Each scene shows the same named points in several views. A view is turned or mirrored, and shifted as a whole, has a little noise and may leave points out.
(in the rows, 128 means zero)

Scene 1
View 1
q_198: [164 131 119  80 130 181 129 169 140  67  92 177  79 126 176 135 132 118
 100  83 119 150 117 146 136 152 100 140 125 133 186 128 128 113  89 131
 137 123 153 156 116 158 105 114 115  84  92 121  93  75  86 165  93  94
  97 134 177  95 108 146 186]
q_546: [157 134 133  83 119 147 141 153 118  83 101 162 116 126 171 128 128 116
  98 105 111 149 111 129 137 159 105 139 127 130 162 139 129 108 105 139
 130 124 126 150 138 161 116 112 139  98  87 107 104 101 100 142  95  90
 119 133 174 114 119 114 174]
q_898: [121 138 135 116  88  81 173 125  73 136 126 147 143 112 129 113  97  99
 122  96 108 156 128 110 146 159  83 131  83 136 134 132 119 106  89 107
 120 118  54 155 171 110  82 113 174 164 111  50 145 143 117  85  85 133
 160 128 129 156 133 109 122]
q_749: [117 131 120 119  88  89 167 122  73 130 123 154 145 115 139 119 109  99
 119 103 106 155 126 110 154 159  93 131  96 140 130 136 110 116  85 118
 127 124  56 149 169 113  89 118 162 149 120  60 146 148 117  91  98 126
 160 127 130 147 140 111 132]
q_56: [136 135 136  97 110 130 161 131  92 108 129 177  98 116 139 109 115 102
 126  79 116 168 135 126 124 157  90 127  90 136 172 131 119 112  80 104
 130 116  95 155 148 117  71 114 148 146 109  66 135 106  99 123  71 131
 138 128 139 122 110 143 143]
q_489: [135 140 140 120  84  52 162 107  69 139 111 121 219 120 145 144 106 100
 105 156 103 123 102  88 167 145 109 139 112 145  74 151 103  99 122 158
 102 123  41 145 199 142 119 110 198 161  93  64 145 189 143  47 113 102
 171 123 155 171 166  40 122]
q_125: [117 166  81 141 111 161 120 137  83  94 104 132 111 151 169 166  68 123
 121 116  98 124 112 101 153 169 120 192 146 164 137 140 110 114  78 155
 153 169 122 141 119 154 110 110 104  98 135 113 121 142 131  91 192 104
 120 114  85 137 155 131 163]
q_343: [129 166  96 133  94 125 126 125  77 102  96 125 164 152 176 180  74 119
 104 141  99 115 101  90 168 162 126 179 144 163 103 148 111 108  97 172
 133 166 107 140 141 170 133 109 131 101 103 116 126 169 139  83 183  88
 129 121 117 146 169  86 152]
q_335: [148 141 107  97 116 156 136 152 116  94  95 161 111 132 171 140 111 111
 115  98 111 146 119 128 142 156 116 148 126 144 158 134 124 110  92 136
 133 143 119 147 126 152 105 112 129 103 100 104 112 118 104 134 115  90
 117 126 141 120 130 124 166]
q_637: [126 149  97 113 123 177 130 150 101  84 104 161  73 135 165 143  95 119
 112  79 113 148 116 123 140 167 117 162 130 146 176 126 118 115  70 126
 149 142 140 154 114 142  95 112 104  99 121 107 118 105  96 132 129 113
 108 125 122 102 121 155 168]
q_78: [139 114 158  71 113 111 173 148 112 109 125 187  89 101 130  76 150  92
 116  57 119 188 150 149 126 149  79 105  77 109 201 119 122 122  76  77
 133  92  81 174 150 101  55 124 163 146 112  53 128  84  84 145  17 132
 148 137 168 120  93 157 153]
q_178: [ 96 142  85 137 122 171 162 135  69 107 128 178  17 138 137 113  81 117
 134  35 113 169 160 141 119 184 100 165  92 139 206 114 113 127  24  77
 157 152 101 150  97 101  45 112  95 136 163  70 144  84 104 123 121 154
 113 111  56 123 115 222 146]
q_3: [139 143 126 116  91  89 145 131  86 113 102 129 191 131 162 150 101  99
 104 143 101 124  92  89 166 158 109 147 124 145  94 149 120 106 109 163
 120 133  82 138 174 147 117 112 167 129  88  84 130 162 124  77 133  91
 157 124 149 147 162  64 140]
q_334: [123 119 152  84 101  70 184 120  79 137 140 173 118 101 121  82 132  88
 132  75 112 179 150 133 129 159  77 104  66 118 167 121 115 116  72  79
 118  95  49 162 176  84  48 120 184 177 110  35 152 124 104 106  34 149
 163 129 144 138 102 129 120]
q_404: [140 149 104 115 120 152 119 140 105  89  93 145 132 147 180 165  93 131
 103 127 107 125 102 111 161 164 118 172 147 152 140 142 118 107  99 164
 131 154 134 143 135 173 120 109 122  88  98 125 107 131 118 119 152  75
 113 123 142 117 141 102 174]
View 2
q_3: [118 161  59 104 144 102 132 146 172 111 153 130  93 134 175  86 169 162
 109 118 134 127 153 101 168 109 104  88 185 179 155 115 100  85 103 110
 156 175 108 153 127 104  99 168  90  94 106  99 123 120  94 157  95 152
 148 155 175  71 109  91 113]
q_489: [131 157  51 131 139 106 129 139 192  94 148 138  82 128 197  81 151 161
  88  95 125 128 155  73 159  88 101  94 194 195 130 123  88  59  90 103
 148 179 110 156 129 122  59 184  87  92  97  98 140  96  64 196  88 149
 141 146 166  51 130  86 109]
q_56: [143 141 152  96 154  78 148 140 165 114 106 100 143 151  90 131 147 118
  90 125 124  99 114 114 111 122 158 128  83 128 138 154 171 129 131 156
  83 141 167 114  79 111 100 132  97 136 138 147 110 114 105 128 141 128
 108 166 125 103  79  86 144]
q_178: [116 121 166  48 155  87 162 152 142 118 112  97 167 182  70 119 146 129
  94 114 112  79 109 141  93 126 177 157  86  58 174 192 192 174 101 199
 106 157 161  84  39 117 102 134 140 150 134 135  93 165 139  94 138 163
  99 225 115 135  62 103 184]
q_898: [147 148 103 125 148  94 139 128 176 100 124 119 108 144 141 102 138 139
  85 114 117 108 131  85 130 111 130 105 124 161 127 148 136 103 108 141
 109 161 150 125  91 118  61 153  93 115 116 131 129 101  91 177 126 127
 111 167 131  78  98  80 124]
q_335: [108 154 122  86 155  94 130 159 151 126 137 113 124 135 108 108 182 137
 115 161 136 127 134 145 160 136 133 113 134 148 175 126 127 133 126 141
 136 143 120 146 114  99 151 128 106 123 127 120 102 146 119  90 113 157
 165 172 165  98  78  85 136]
q_637: [105 135 137  64 156  95 144 164 148 132 131 115 139 146  88 116 182 145
 121 154 137 111 127 156 137 142 149 121 127 122 182 143 147 152 126 164
 134 150 120 129  95  92 156 129 117 136 130 121  97 160 133  69 124 163
 152 196 165 116  64  90 149]
q_125: [ 80 136  91  51 152 115 151 166 155 121 149 121 114 152 133  66 172 180
 117 134 133 123 141 143 149 129 134 131 181 112 198 153 110 138  84 163
 187 178  92 137  98 113 130 155 132 135 110  87 104 176 128  99  93 185
 154 216 174 102  77 114 167]
q_78: [172 161 164 118 154  62 133 131 166 129 101 102 146 135  87 147 147 102
  84 157 127 103 127 105 128 130 163 111  57 169 120 134 175 117 164 153
  47 115 185 122  95 105 115 111  80 131 154 157 116  86  95 130 158 100
 113 138 111 108  75  74 123]
q_546: [131 161 120  98 149  89 119 154 155 142 136 118 118 123 106 112 179 129
 123 170 141 137 139 146 168 136 129  98 132 169 164 110 126 115 141 127
 119 132 128 150 120  93 171 117  84 117 136 126 111 129 115  88 105 142
 169 147 169  92  73  79 117]
q_334: [172 142 134 137 141  71 143 126 175 101 103 108 132 145 121 127 127 115
  70 110 120  97 123  72 114 106 148 105  87 164 106 142 171  97 135 146
  58 142 177 116  81 121  63 140  85 116 134 148 133  71  77 183 153 105
  92 141 112  85  97  72 112]
q_404: [ 94 160  92  67 149 110 126 164 153 135 153 122 117 126 124  88 187 157
 127 156 147 136 141 149 172 137 121 108 177 153 191 123 104 129 112 133
 172 165  95 160 116  96 158 135 108 116 125 108 108 159 122  87  93 170
 181 184 185  92  84  96 138]
q_198: [120 162 148  80 156  84 125 157 149 153 134 112 138 119  70 126 199 120
 117 187 146 135 132 170 160 156 142 112 104 159 180 113 141 142 153 144
 114 119 128 143 117  81 196 109  92 129 151 135  93 146 134  49 117 142
 175 163 167 115  58  73 137]
q_343: [ 88 147  67  75 141 118 135 161 163 112 154 127  96 141 160  67 172 176
 121 122 139 125 147 135 169 121 110 104 215 147 182 130  88 101  82 132
 192 188  90 153 118 107 121 164 111 108  98  82 109 160 107 130  86 177
 172 189 186  80  99 100 136]
View 3
q_404: [123  54 130 115 142 131 166 105 144  85 112 136 140 126 110  89 117 185
 101 120 121 136 144 128 146 160 112 154 160 175 135 120 137 121 136 109
 149 145 108 156 136  69 137 124 158 112 133 140 153  61  66 111 125 106
 107 147 155 167 126 154 140]
q_749: [110 112  94 146 124  86 139 153 132 133 144 112 134 128 124  66 116 128
  87 111 144  90 138 131 118 134 106 127 105 159 151 129  68 136 154 113
 114 129 141 138 130 160 135 124 114 133 123 158 160 120 134 156 174 124
  76 137 133 103 143 126  97]
q_489: [101  73  79 161 126  92 154 108 160 148 174 143 120 145 118  18 119 150
  45  63 141  81 153 119 159 145  85 148  85 203 178 137  33 143 151  84
  95 124 158 149 124 108 130 119 104 128  86 148 182 101 116 178 223 121
  72 155 150 112  96 144 125]
q_78: [100 148 136 113  74  90 164 188  83 134 111  65 154 130 103 112 108  89
 153 138 123 118 134 148  87 115 110  94 140  93 113 108  71 109 157 112
 153 151 115 133 147 204 106 145 112 150 176 178 138 143 110 154 124 148
 109 115 167  80 188 118  46]
q_343: [123  55 115 124 169 124 147 112 153  85 119 159 134 120 145  89 121 201
  80 135 143 125 154 117 141 158 124 166 142 205 155 143 138 142 135 131
 133 119 111 160 127  76 149 106 166 106 130 137 152  67  89 111 131  95
  82 149 124 175 118 147 167]
q_335: [117  77 142 112 117 127 160 134 126  88 108 116 145 123 107 110 114 154
 114 130 125 138 140 133 132 147 108 140 158 154 128 119 128 112 154 118
 155 150  98 156 140 113 131 135 145 116 153 153 139  78  73 119 115 114
 104 135 161 149 148 138 126]
q_546: [123  82 151 111 105 132 167 112 119 107 111 109 136 138  89  95 107 141
 124 115 103 132 140 136 126 141 106 131 162 134 128 108 118 115 149 111
 164 168 100 161 139 105 123 129 123 133 140 151 153  83  56 135 123 118
 114 130 175 142 139 150 105]
q_178: [117 137 116  91 156  89 127 227 110  77  87  97 160 104 169 165 121 147
 135 218 171 129 130 138  73 125 151 124 158 130 128 136 159 125 149 147
 142 134 100 119 138 193 166 118 180 114 200 181 128 134 168  85  82 108
  85 100 104 128 198  99 114]
q_898: [103 113  96 140 124  75 141 159 122 135 144 106 137 138 128  75 111 125
  98 111 144  94 136 127 117 130 103 126  96 154 152 144  63 132 150 112
 107 126 143 133 133 167 125 121 114 132 131 164 162 132 137 151 176 127
  81 130 137  91 146 125  96]
q_125: [125  57 117 114 179 120 141 136 149  66 115 156 139 118 153 106 120 194
  86 148 152 133 143 126 130 155 132 165 150 205 153 139 147 137 145 133
 131 120 105 151 130  88 155 113 175 104 139 141 140  75 103  97 120  96
  97 143 111 168 125 140 172]
q_3: [105  67 102 148 137 105 153 100 155 124 149 139 124 138 122  46 115 156
  75  80 138 101 146 119 152 147  93 147 116 199 159 135  67 138 139  99
 115 123 140 154 125 102 134 129 122 126 101 143 172  87  92 152 183 107
  85 156 150 132 107 150 131]
View 4
q_489: [114 117 173 143 115 131 169  71 167 135 141 112 148 130  30 131 102 148
  99 145 153  88 109 121 194 154 143 182 103 116 100 105  96 167  95 159
 105 103 167  71 122 156 116 151  81 143  88 172 142 175 136 123 190 138
 144 164 110 125 222 117 107]
q_898: [ 88 136 139 136  91 145 139  76 153 118 182 116 130 106  65 107 122 138
 142 153 136 135 143 112 162 109 107 160 132 120 105 127 128 131 112 154
 119 126 129  84 110  94 112 121 124 148 120 148 162 125 166 118 181 144
 132 152 120 153 215 107 140]
q_343: [128 133 150 171 132 114 167 127 169 157 101  74 152 158  83 140 107  95
  91 117 142 122 157  98 174 141 141 155 129 116 109 145 116 167  86 187
 110 163 150 108 151 166  84 139  99 118 109 154  90 165 134 148 117 149
 108 130  71 106 122 125 106]
q_546: [ 94 159 190 152 143 124 199  82 163 119 139  82 114 124  77 164 140 147
 133 134 116 142 125 114 153 109 126 126 160 143 117 102 128 123  70 141
 131 114 119 101 115 131  89 153 121 106 119 138 138  87 161 154 121 161
 115 158 136  97 117  59 144]
q_334: [ 71 151 141 110  77 151 124  54 142  87 220 129 110  84  67  91 142 159
 174 167 134 142 146 126 149  73  87 161 135 131 104 117 143 104 122 132
 127 117 118  75  91  55 121 117 133 150 135 125 188 103 182 118 205 151
 132 161 151 190 249  88 162]
q_125: [119 138 122 164 106 116 145 150 173 153  95  70 150 152 112 121 123  74
 113 116 119 148 188  73 147 119 121 135 139 111 114 169 142 153  93 202
 118 191 140 111 148 136  65 113 125 114 135 136  78 144 151 148  97 171
  94 122  70 125 119 131 114]
q_749: [ 98 130 147 138  96 136 147  82 152 118 168 115 133 110  73 111 115 135
 137 148 140 121 145 119 165 108 112 158 125 120 104 126 123 136 113 160
 114 127 136  80 115  98 109 123 114 142 125 141 150 133 155 126 176 153
 122 152 123 165 209 111 132]
q_178: [ 80 153  81 134  56 144  92 145 140 114 162  98 122 112 147  74 156  81
 183 140 102 200 219  73  98  57  69 125 160 123 113 198 176 100 124 183
 129 200 108 108 122  17  73  70 176 126 183 110 126  98 190 138 122 173
  83 112  93 197 159 130 157]
q_56: [ 72 160 126 126  81 138 123  91 141 100 186 103 112  99 106  97 146 133
 180 153 112 162 171 103 127  71  86 137 154 130 110 149 159  95 114 152
 129 148 110  96 108  50 101 109 151 124 156 117 155  86 195 129 152 165
 105 139 140 176 184  91 163]
q_198: [ 91 170 167 152 135 116 187 108 154 112 133  61  97 139 118 161 156 120
 155 133  95 179 168  94 123  75 108  96 187 152 128 135 164  97  74 142
 136 146  89 126 126 108  71 130 154  84 146 110 126  51 178 165  92 167
  87 132 128 109  71  55 166]
q_404: [116 149 161 166 135 115 176 120 171 141 109  62 128 153 101 147 131 103
 114 123 118 143 161  97 155 113 136 124 153 126 122 140 137 141  71 175
 124 154 131 116 139 151  77 132 117 100 136 141 100 117 147 159 101 163
 103 139  89 100  93  95 126]
q_637: [ 98 158 129 151 113 123 144 135 157 124 128  73 130 138 127 124 149  96
 148 125 101 181 186  85 133  88 104 124 165 134 121 162 164 118  92 170
 128 178 108 118 133  96  69 108 155 106 155 119 110  93 172 156 104 169
  85 131 102 125 106  96 146]

In a view up to two points have been moved. Name them for each view, in the order of its rows, or write none.
view 1 -> q_56
view 2 -> none
view 3 -> q_343
view 4 -> q_546

Scene 2
View 1
q_480: [ 87 118 132 126 171 164 101 138 118 137 169 126 124 108 158 109 143 100
 140 168 105 153 127 123 144  98 138 186 128 154 123 112 168 161 128 104
 144 168 159 122 138 140 169 176 136 121 154 127 125 118 138 111 198 124
 103 121 178 138 143 108 123]
q_222: [ 85 132 105 102 140 121  58 109 151 117 144 154  97 147  99 157 147  83
 171 102  93 123 113  97 152  93 111 126 129  88 102 143 107 173 152 116
 120 165 114 112 112 187 142 123 121 147 165 186 119 135 125 131 170 136
 122 103  92 126  77 130 146]
q_519: [ 64 122 148 125 182 177 104 139 118 169 180 114 105 103 177  89 141 110
 130 159 130 167 121 108 125  80 129 179 146 178 132 120 193 160 152  88
 105 182 189 108 130 123 178 194 129 127 158 112 134 109 136 114 198 133
 136 137 186 126 141  71 118]
q_440: [ 68 114 134 112 210 154  75 123 137 141 178 155  88 134 127 124 181  89
 175 115 134 146 116  55 140  72 148 170 159 118 107 140 129 211 182 103
  89 203 157  89 136 172 185 175 124 144 176 166 134 119 141 146 231 108
 152 140 121 117 110  92 130]
q_276: [ 80 139 109 105 106 120  68 125 147 123 139 133  92 137 126 141 124  99
 150 104 108 128 108 127 142  95 102 114 120 109 112 141 134 147 132 108
 101 143 114 133 113 161 144 111 128 138 160 160 111 135 111 113 137 152
 117  81 107 116  79 124 149]
q_570: [ 99 130  85  87  70 101  47 113 172  90 116 153 109 159  82 182 124  88
 167  98  72  91 105 143 163 116  93 103 105  57  98 135  77 150 122 126
 146 127  70 144 102 194 112  74 118 144 152 198  98 147 104 111 128 147
  90  69  63 129  62 177 167]
q_742: [ 80 110 136 122 200 170  95 134 120 137 174 137 122 112 139 110 160  90
 155 159 114 151 129  91 139  83 148 183 145 143 121 113 158 182 149 107
 131 191 168 112 136 147 171 184 131 134 166 139 124 119 140 126 218 117
 122 141 160 130 134 104 123]
q_13: [ 73 131 132 117 139 145  98 135 130 150 161 120  96 116 157 103 127 108
 139 136 125 148 117 125 134  89 114 154 129 151 124 131 173 149 135  99
 102 154 153 123 120 142 160 156 132 132 159 131 121 118 122 108 162 142
 127 108 153 124 114  97 129]
q_634: [ 96 136  98 108  81 115  80 128 146 111 129 129 117 130 138 141 107 107
 143 132  83 110 111 161 147 118  95 123 107 110 119 138 135 127  99 118
 146 123 109 147 105 152 126 108 128 130 144 151 108 139 110 101 123 155
  87  71 115 127  91 144 154]
q_43: [ 88 139 105 101  92 125  83 124 143 121 130 127 106 129 141 136 117 101
 141 129  98 117 112 152 147 108  94 129 118 115 113 138 141 141 115 108
 124 126 114 138 111 160 136 109 127 133 144 156 117 131 119 101 132 151
 102  83 127 121  89 130 159]
q_728: [ 72 124 124 109 155 138  80 130 145 137 153 142  89 136 135 123 142 104
 159 112 124 139 114  99 138  89 121 138 142 121 115 135 138 173 156  99
  93 173 132 111 119 164 162 141 128 138 164 159 118 126 126 120 183 138
 133 112 116 112  95 102 139]
q_922: [109 142 114 124  59 138 107 143 134 119 134  92 133 101 162 116  85 117
 108 178  65 123 114 200 151 123  85 149  91 162 136 119 176  95  65 116
 171 105 121 168 108 118 124 122 138 108 123 101 112 131 112  80 106 164
  59  76 177 143 126 146 138]
q_257: [ 70 135 135 108 147 144  95 130 136 156 165 123  90 115 159 110 134 109
 144 123 129 146 114 116 131  83 113 148 134 150 127 137 175 153 142  93
  91 156 151 120 120 144 160 160 128 136 148 132 123 120 128 113 173 147
 135 113 148 115 111  88 136]
View 2
q_519: [113  94 178 168 114 139 159 151 110 136  65 136 142 139 131 121 135 127
 130 113 156 140 131 152 119  99 109 141 159  82 181 102  32 125 134 115
 141 121 142 104 132 114 135 184 173 155 135 135 100 139 106  79 149 152
 158  89  80 122  73 164 140]
q_13: [122 118 157 140 129 133 144 137 102 133  87 112 126 116 137 115 148 104
 147 121 144 125 126 145 102 115 139 125 155 107 165  99  72 134 138 138
 143 125 151 102 134 130 140 163 143 143 128 125  94 141 108 101 131 141
 140 110 110 124 113 177 130]
q_922: [149 163  63 127 137  91 143  89  99 108 112 108 101 143 153 121  88 117
 159 111 149  92 106 140  79 133 178  76 157 154 136  97 121 138 128 193
 180  64 120 112 105  86 159 126 155 150 142  93  32 159 125 135 129 138
 132 137 142 138 178 141  91]
q_634: [149 155 113  93 149 118 143 116 105 135 134  84  83 104 140 112 143  88
 169 134 135 107 129 145  63 136 181  99 142 160 138 101 134 140 134 172
 155 110 133  86 131 138 148 124 100 138 134 115  99 142 127 138  79 116
 120 151 166 137 173 167 105]
q_222: [139 132 175  97 146 151 142 163 119 151 141  92  91  72 135 119 195  82
 146 151 125 147 151 146  59 125 163 140 134 147 151 101  94 129 147 133
 131 147 155  68 148 157 129 154  73 142 121 148 170 128 126 119  62 101
 107 148 158 137 140 199 126]
q_728: [134 120 190 120 138 144 147 160 107 151 109  90 113  86 133 116 182 101
 140 133 138 139 144 151  82 118 143 143 144 122 163  99  78 123 143 119
 132 154 165  84 152 153 127 168 102 138 124 146 152 129 106 106  88 125
 123 122 136 130 113 194 125]
q_440: [120  81 234 141 127 162 162 192 124 163 105 134 127  87 119 123 202  97
 119 145 134 175 155 170  93  94 115 164 136 105 173 102  30 111 139  79
 122 163 164  77 150 150 114 200 108 151 120 175 184 118 125  88  93 113
 131 109 113 123  72 195 141]
q_257: [128 113 176 136 135 136 145 141 100 141  85 105 122 106 138 112 153 116
 149 111 144 130 127 150 107 112 136 141 150  99 167  97  78 130 140 135
 131 135 158  99 146 137 131 161 141 144 138 129 107 130  95  95 129 147
 140 104 113 121 109 182 132]
q_570: [161 160 124  65 164 126 138 142 109 148 173  62  57  63 138 113 192  74
 167 158 117 120 151 148  16 144 208 101 136 196 125  96 159 139 134 166
 158 135 144  71 143 163 143 113  46 136 121 141 152 138 141 160  26  87
  94 180 197 145 197 188  95]
q_742: [113  92 176 158 113 136 162 174 130 139 105 158 128 121 134 131 161 105
 128 132 147 160 141 168 103  93 117 141 141 114 164  99  30 109 140  98
 147 123 137  83 122 120 118 197 138 158 120 153 138 132 132  98 124 121
 142 112  99 125  83 163 127]
q_276: [144 141 151  95 149 131 142 130 100 139 121  70  91  90 138 108 172  94
 160 139 129 122 137 147  64 131 172 122 146 138 152  98 120 136 138 156
 132 140 154  90 151 152 138 133  98 139 132 126 119 126 104 119  83 123
 119 143 161 138 148 189 120]
q_480: [123 101 146 171 117 122 156 155 117 130 105 147 122 135 135 132 135 109
 131 130 151 139 143 157 101 106 129 135 148 116 161  94  48 113 135 118
 154 106 137  91 118 108 134 181 149 160 129 135 114 144 136 106 127 121
 147 119  94 127 102 152 121]
View 3
q_728: [126 113 104 134 133 108 142  93 139 131 162 143 103 175 102 124 143 141
 146 138 173 104  98 129 108 153 124 131 141 141 157 113 132 146 126 148
  97 120 114 115 163 137 123 149  97 127  96 119 134  93 129 121 182 106
 139 133 154 103 150 109  61]
q_43: [129 142  75 134 147  96 129 119 104 176 122 161 107 151 134 122 138 142
 152  96 146 128 108 135 134 137 138 136 158 109 164 110 128 165 139 155
 133 110 137 113 118  98 128 109 117  99 134 112 121 109 133 114 138  80
 131 101 166 121 155  89  71]
q_570: [101 144  23 156 138  69 133 122  87 220 153 147  75 124 134 138 188 128
 211  63 167  85 103 103 116 135 128 112 182 116 143 129 126 168 141 190
 118 131 117 101 153 104 127  91 103  39 144  79  90 108 130  96 151  77
 139  70 135 102 146  74  32]
q_276: [110 127  71 139 128  94 143 105 111 167 146 152  96 161 120 124 138 141
 156 104 147 111 107 142 117 147 139 127 161 125 165 114 128 157 133 155
 121 116 136 118 142 111 120 123 106  99 124 109 117 110 126 117 162  74
 138 111 160 123 158  91  56]
q_519: [166 111 184 118 160 145 130 106 172  77 119 151 146 189  96 108 105 156
  86 170 162 158 110 143 131 137 128 161 122 129 170  99 134 154 134 117
 108  98 117 133 131 146 133 169  94 211  76 153 165  96 134 134 176 133
 132 172 158 118 142 114 122]
q_634: [128 154  62 139 142  88 126 126 104 188 112 167 107 147 139 122 145 142
 158  84 149 136 111 143 139 123 140 134 159 107 156 116 125 162 150 163
 134 102 142 113 112 101 138  96 118  83 144  96 114 109 127 125 121  76
 123  87 157 119 153  89  77]
q_257: [137 120 132 118 142 123 135  93 147 108 138 145 121 179 105 114 114 150
 104 147 155 135 110 149 123 154 134 139 135 130 169 105 126 148 122 125
 114 115 131 114 136 132 130 147  99 159 105 132 152 102 134 139 166  95
 138 146 161 124 151 115  85]
q_440: [136 109 154 131 145 122 138  81 178  99 180 127 109 174  82 123 144 139
 138 166 197  91  90 112  92 151 107 131 130 163 145 107 140 136 134 146
  70 129  86 124 188 168 107 178  79 164  63 138 143  92 137 129 223 144
 146 168 127  85 138 113  59]
q_480: [165 136 166 125 173 130 122 121 168 111 113 161 137 171 118 112 135 151
 113 141 179 153 111 125 135 114 116 151 132 126 152 104 136 158 144 141
 107 100 108 125 116 129 145 129 102 179  91 134 151  86 144 136 163 147
 128 144 133 116 133  99 113]
q_742: [159 128 170 132 175 127 135 109 173 104 137 147 126 171 109 110 144 147
 123 158 188 129 106 114 118 125 111 149 129 144 147 104 134 151 149 138
  84 113  96 135 147 148 138 143  97 182  64 137 151  82 144 128 191 160
 135 156 122 105 131 103 104]
q_222: [120 131  80 144 141  96 135  99 121 159 171 136  93 156 107 132 168 131
 183 112 178  86  97 115  99 144 119 123 161 141 143 119 125 154 133 171
  96 126 101 111 173 136 113 144  91  97 107 107 118 103 132 109 193 105
 142 114 127  95 142  98  44]
q_922: [160 169  88 135 166 105 114 149 108 173  61 193 140 155 158 113 120 160
 110  86 134 191 133 145 175  99 148 156 147  80 172 108 126 181 153 151
 166  79 160 115  65  87 166  62 137 123 159 107 118 105 136 131  84  76
 112  87 170 141 151  78 136]
q_13: [147 121 128 127 150 125 132 106 143 109 121 153 129 180 111 111 116 150
 108 144 153 143 114 146 131 140 133 148 133 125 165 103 129 159 138 128
 115  97 134 122 131 126 132 142 107 155 101 132 143  98 137 138 161  97
 135 135 161 121 152 101  97]
View 4
q_570: [173 111  96 120 154 193 132  63 174 105 150   9 127 151 136 188 175 109
 147 123 196 157 185  99 158 141  97 113 117 131  47 162  65 133 135 122
 229 138 139 117 157 106 123 107 140 122  87 126 219 179  65 163  94 141
 122 148 173 134 124 130 169]
q_480: [115 138 128  98  93 123 128  98 144 139  61 137 126 123 128 127 156 140
 137 171 155 129 113 127 124  97 118 137 128 131 193 108 135 152 124 118
 122 108 175 134 124 149 126 107 119 143 107 164  83 125 171 155 154 143
 142 153 101 128 139 134 141]
q_922: [148 121 126  96 117 148 150 118 204 109  96  63  84 172 106 149 107 129
 149 148 114 150 154  85 140  88 131 121 136 110 108 147  85 134 137 160
 141 135 202  90 165 108  93 116 125 120  93 122 136 143 131 169 123 127
 162  92 157 171 131 127 118]
q_728: [130 149 113 114 123 138 111  72 113 136 122 116 136 136 129 146 179 110
 122 139 170 105 144 108 129 123  95 130 111 143 156 138 121 142 121 103
 174 107 121 158  99 137 136 116 127 134 122 153 134 142 126 158 133 121
 120 175 120 127 146 121 178]
q_440: [112 161 105 115 112 130  91  61  83 149  96 156 168 105 144 130 212 123
 120 149 217  98 122 133 124 139  77 131 105 149 189 112 154 151 113  88
 168  90 111 192  73 163 149 101 130 140 126 186 117 142 152 148 144 144
 110 218  92 102 147 131 185]
q_257: [121 146 118  97 115 119 104  97 124 132 114 141 115 140 114 138 144 120
 127 147 131  99 145  99 124 105 116 131 111 141 183 140 133 144 128 127
 142 102 141 160  91 143 119 125 122 125 134 146 113 122 138 159 144 118
 136 150 111 142 153 107 164]
q_222: [147 138 102 118 134 162 115  63 132 128 131  78 152 130 140 150 189 113
 130 133 197 131 161 109 136 133  90 117 110 139 113 148 100 137 127 102
 201 119 113 157 118 132 134 108 131 131 104 145 172 158 105 154 120 145
 115 183 130 117 138 128 176]
q_43: [155 126 119 100 126 154 128  93 164 111 132  67 108 158 121 160 139 117
 141 136 137 131 160  89 136 112 118 126 124 124 114 158  97 139 128 131
 172 121 157 124 142 116 112 120 134 115 106 126 159 141 109 171 124 123
 143 128 147 156 139 125 153]
q_742: [110 148 119 114 101 118 120  80 124 144  63 151 148 118 137 132 177 138
 131 164 188 122 109 128 122 113 100 139 126 141 190 104 142 152 116 113
 133 104 156 158 107 160 138  98 119 145 116 176  94 127 171 155 157 151
 133 178  89 121 142 136 154]
q_519: [103 154 134 100  90  96 107  99 110 143  73 182 125 133 116 123 153 134
 121 164 134  99 117 117 118  92 114 143 130 133 227 110 157 156 123 124
 107  99 156 165  84 153 123 124 117 134 138 164  71 102 178 157 159 126
 149 157  80 141 151 124 145]
q_634: [155 125 113 105 138 154 142  97 177 116 130  52 100 161 114 163 135 118
 141 136 134 150 164  86 142 114 112 117 122 114  91 157  82 134 136 142
 177 131 168 110 153 109 104 114 135 122  95 120 162 156 107 162 116 128
 147 118 159 158 135 121 148]

In a view up to two points have been moved. Name them for each view, in the order of its rows, or write none.
view 1 -> none
view 2 -> none
view 3 -> none
view 4 -> q_922
